Each row is a point on a landscape with many peaks, with its height.
From any point a climber steps to the highest of the 5 points nearest to it. It stops when none of these is higher. Distance is the straight distance between rows; heights are no part of it.
bab: [149 120 117 123 120  99 189 212 153 114  91 152 157 129 111 128 139]  (h 682)
Pab: [117 115  96 131 131 115  89 123 131 120 137  92 115 113 176 144 151]  (h 815)
Zesar: [122 128 104 186 119 146 138  91 117 137 101  51 123 165 102 138 141]  (h 743)
kab: [108 161 176  88 148 109 165 131 137 130 155 197 121 141 126  85 101]  (h 869)
dut: [100 104 136 175 178 119 143  92 143 118 105  78 118 193 137 128 122]  (h 668)
kuf: [139 194 169  83 136 174 103  81 140 156 197 144 123 131 124  79  81]  (h 889)
Mudug: [132 129 125 124  77 168 118 127  84 115 139 168 179  77 115 160 164]  (h 699)
sok: [118 196 130  92 105 154  98  96 117 166 184 128  64  99 157  66 119]  (h 607)
koson: [131  61 154 136 177 120 151 162 162 120 107 131 160 166 133 146  97]  (h 819)
ranuz: [125  96 177 140  90 162 149 108  88  96 160 153 188 133 101 163 133]  (h 9)
rimu: [136 114  98 160 106 136 104 105 125 147 127  57 131 119 144 158 136]  (h 808)
vud: [ 92 124  97 122 124 113 105 136 120 103 139 106 111 110 170 118 175]  (h 810)
kuv: [119 181 175  99 136 159 165 118 134 129 165 186 152 148  99  69 103]  (h 705)
pano: [105 117 112 139  77 157 139 145 101 106 133 132 174 100 130 147 190]  (h 739)
bas: [144 119 131  91 176  90  92 126 132 119 126 171 121 114 125 117  92]  (h 369)
nofo: [135 149 138 109  78 145 103 127 101 135 153 197 147  54 141 168 157]  (h 730)
kala: [128 121 103 109 165  97  75 115 132 116 136 117 109 117 157 123 125]  (h 694)
kisa: [155 113 119 113 140 118 164 187 123 108  93 176 172 128  87 119 118]  (h 651)
nubu: [153 107 168 121 106 164 101  84  79 104 173 156 178 126 103 171 111]  (h 418)
Sas: [ 97 112 104 137  92 133 127 145 112 106 134 105 139 107 163 142 186]  (h 818)
Fibaz: [116  95 118 159 182 137 121  99 121 104 104  91 140 180 117 115 122]  (h 715)
zavat: [ 93 147  93 113 117 125 111 139 101  93 132 129 103 108 145  83 182]  (h 779)
Der: [147 112 123 171  76 151 134 109 131 161 123  68 132 115 127 185 126]  (h 769)
zubem: [147 138  99 130 116  77 184 210 165 119  99 123 141 124 136 133 150]  (h 678)
valo: [162 119 126  98 162 115 122 152 119 118 100 178 158 118  84 115  96]  (h 849)
fedoz: [141  92 121 122 188 127 105 125 120 103 102 142 163 142  98 111 104]  (h 844)
risok: [105 170 129  93 144 124 123 109 101 107 148 160  87 139 114  56 138]  (h 641)
Suti: [171  82 121 126 133 108 159 204 182 138 101 121 160 133 135 168 102]  (h 695)
Zive: [117 174 112 107  68 152 103 130 104 161 143 164  98  50 152 129 161]  (h 736)
tor: [148  58 147 138 162 119 154 176 176 135 107 129 161 151 138 159  85]  (h 898)
Mebop: [127 193 111 102 108 152  93 103  99 153 157 136  70 103 129  66 129]  (h 723)
gizof: [136  60 163 156 191 125 143 136 169 154 107 123 140 171 138 155  72]  (h 760)
poz: [100 135 128 189 117 132 161 102 138 129  90  52  99 181 112 142 148]  (h 714)
sud: [121 102 127 156  75 136 140 131 135 145 145  83 139 109 161 182 149]  (h 797)
mege: [148  84 133 120 136 106 173 208 170 114 101 145 167 137 133 149 116]  (h 752)
Tur: [109 169  83 114 101 141 102 126  87 116 126 138  97  98 123  83 178]  (h 766)
mok: [176 119  95 130 121  78 163 204 183 132  94 108 137 114 142 162 131]  (h 839)
tapu: [105  92 155 155  72 146 161 132 122 122 148 117 169 117 152 184 146]  (h 627)
finod: [128 168 173 100 123 112 184 153 161 159 158 200 130 116 134 115  93]  (h 637)
Boluv: [119  77 133 133 193 131 133 126 134  99 102 127 165 173 119 116 109]  (h 750)
romi: [ 94 136 141 188 116 114 158 119 157 136  83  61  70 182 119 160 149]  (h 676)
met: [104 108 102 142 100 126 115 134 130 124 142  89 130 107 176 156 164]  (h 864)
segi: [137 101 101 143 183 134  92  96 113 113 110  97 142 155 112 119 123]  (h 728)
kes: [149 127 140 180  63 160 158 116 121 157  97  84 119 136  82 179 128]  (h 727)
dadus: [119 141 141 177 149  92 125  96 176 165  75  79  55 182 117 171 124]  (h 606)
vuv: [124 188 126  92 133 146 111  92  93 128 154 149  84 130 103  53 124]  (h 674)
gofa: [153 157 154  98 125  99 161 155 154 166 136 196 127 101 119 120  86]  (h 439)
Zelek: [133 196 142  86 125 157  97  81 116 157 175 140  85 121 128  60 104]  (h 618)
Foz: [102 107 153 178 180 109 141  93 161 145  97  79  88 187 139 149 109]  (h 610)
nibog: [135 127 108 182  89 150 139 101 121 146 110  58 129 141 101 160 139]  (h 770)
Sab: [100 134 123  98 159  94  96 129 123  98 138 142  95 130 164  98 143]  (h 693)
tuda: [149 113 112 109 182 111  71 111 125 120 116 133 126 122 125 120 108]  (h 622)
Supo: [139 112  85 140 150 124  78  98 121 128 122  83 128 123 139 132 131]  (h 757)
Duker: [173 142 125 101 125 112 152 169 133 146 105 190 151 103  83 122 101]  (h 588)
gira: [118 187 101 108  89 148 100 120  92 161 147 137  74  73 138  94 151]  (h 749)
tukon: [102 161 151  84 151 109 138 120 119 103 150 175  98 144 124  61 121]  (h 675)
fuma: [147 108 171 101 109 140  76  83  94  96 197 172 158 113 136 169 111]  (h 677)

Call two points neighbours if one is among the 5 nearest of the other. Go from one point of each pair to the other, from neighbour to neighbour, staying as high as possible. Name the lowest point that can't be avoided.
kuf / valo: Mebop
tor / met: segi
kab / valo: kuv
valo / tor: Boluv

Where does a climber stop that starts at each point below?
bab: tor
Boluv: valo
Foz: valo
Tur: met
Sab: met
romi: met
